A landscape with many peaks, sampled at points; each row gives a point and its height.
From any point a climber steps to the highest of the 4 points nearest to it. It stops when none of these is higher. Distance is the straight distance between rows; heights are no part of it.
(695): [56 102 27 27 -66 -37 -33 -8 -2]  height 517
(128): [20 -34 -18 13 19 -25 55 -19 13]  height 687
(49): [-20 10 -47 -15 41 -14 -39 4 -29]  height 494
(290): [18 17 -7 22 -29 2 -38 -14 -22]  height 305
(344): [1 5 -4 8 -17 12 -44 -3 -37]  height 351
(357): [-39 -38 41 -30 41 35 66 -2 4]  height 422
(646): [-17 -52 -39 -19 39 -43 65 -7 52]  height 638
(607): [-9 -50 -7 -10 41 -9 59 -14 9]  height 648
(271): [-34 -19 -51 -17 56 -23 9 13 -1]  height 734
(268): [3 -7 -69 -16 23 -70 45 -13 55]  height 754
(370): [12 -19 -26 7 24 -14 14 -12 -4]  height 655
(68): [35 96 11 21 -52 -36 -38 3 -2]  height 600
(256): [46 46 4 30 -54 -11 -46 -13 -21]  height 152
(50): [-21 -22 17 4 -8 35 -26 4 -30]  height 401
(553): [-27 -10 9 1 -16 52 -47 13 -46]  height 382
(273): [41 -2 4 25 -19 -10 8 -31 -9]  height 525
(579): [18 1 6 26 -103 61 -86 39 -12]  height 304
(590): [33 -10 -24 10 7 -32 36 -18 15]  height 755
(287): [-47 -47 -38 -33 63 -28 64 17 56]  height 673
(762): [-40 -33 -66 -31 46 -52 42 18 57]  height 697
(159): [79 53 50 42 -111 4 -47 1 8]  height 142
(100): [-48 -29 -7 -21 59 20 7 18 -18]  height 377
(187): [15 -45 26 14 -1 30 20 -16 -24]  height 417
(670): [37 7 20 30 -49 12 -43 -14 -25]  height 146
(235): [22 8 4 17 -85 40 -84 21 -16]  height 297
(22): [-69 -46 -9 -47 74 -23 73 25 76]  height 625
(619): [-45 -23 47 -51 75 31 70 13 37]  height 162
(30): [-16 -33 -37 -12 44 -18 31 11 4]  height 720
(2): [24 34 -49 3 24 -48 -9 -18 4]  height 203
(397): [-11 -23 27 13 -33 51 -41 1 -39]  height 378
(427): [18 -1 -10 7 10 -3 -3 -8 -16]  height 594
(102): [-11 -33 11 5 16 35 10 -6 -28]  height 456
(6): [19 42 -29 6 4 -33 -28 -8 -13]  height 140
(44): [-11 -54 24 -14 40 6 96 -13 29]  height 619
(468): [51 27 24 29 -92 10 -56 -4 -9]  height 110
(518): [-1 -23 14 21 -27 37 -12 -6 -30]  height 392
(612): [40 33 21 25 -97 24 -78 21 -5]  height 256
(628): [-14 10 -8 16 -32 22 -64 13 -34]  height 366
(315): [-7 -33 6 7 27 6 38 -7 -6]  height 640
(439): [-51 -22 29 -34 59 30 26 10 -3]  height 367
(426): [-31 -28 -63 -16 57 -41 21 11 28]  height 728
(748): [-41 -65 -49 -28 29 -61 76 10 82]  height 527
(454): [31 32 -11 16 -16 -25 -34 -27 -16]  height 222
(52): [53 97 25 34 -91 -13 -51 8 7]  height 627
(5): [29 -48 17 12 21 -3 64 -29 -8]  height 652
(119): [-82 -32 -37 -49 83 -14 32 40 54]  height 578
(198): [36 50 -39 1 3 -61 8 -27 17]  height 266
(26): [-39 -27 56 -18 24 53 18 8 -27]  height 9
(565): [28 38 -3 28 -57 11 -65 -5 -17]  height 238
(122): [1 -19 18 21 -70 69 -63 22 -30]  height 345
(376): [-61 -4 44 -54 78 39 32 15 17]  height 204
(299): [-19 -34 -4 -9 41 1 38 2 3]  height 678
(462): [59 95 32 24 -83 -17 -45 1 3]  height 599
(499): [68 51 43 37 -83 -11 -30 -13 1]  height 287
(653): [52 91 -7 11 -19 -54 2 -21 7]  height 80
(306): [12 72 -18 10 -70 16 -109 24 -25]  height 705
(756): [-39 -50 20 -35 58 1 96 3 56]  height 605
(354): [-67 -28 17 -49 90 19 51 21 35]  height 155
(112): [8 74 -30 4 -27 -7 -84 -3 -28]  height 756
(346): [-43 -30 53 -43 57 47 45 9 2]  height 331
(652): [-22 -6 -14 -3 30 8 -11 6 -34]  height 534
(442): [-41 -26 20 -26 58 17 47 8 4]  height 540
(616): [30 95 4 20 -65 -9 -83 9 -18]  height 667
(550): [36 -24 25 32 -35 5 13 -34 -16]  height 499
(297): [-32 -29 13 -5 25 23 18 7 -27]  height 500
(584): [44 14 -18 17 -3 -42 10 -32 4]  height 582
(574): [-19 -42 31 -5 24 25 38 -5 -14]  height 557

For each start below, name the point where the climber stops.
(315) => (271)
(454) => (590)
(26) => (271)
(616) => (112)
(397) => (271)
(122) => (271)
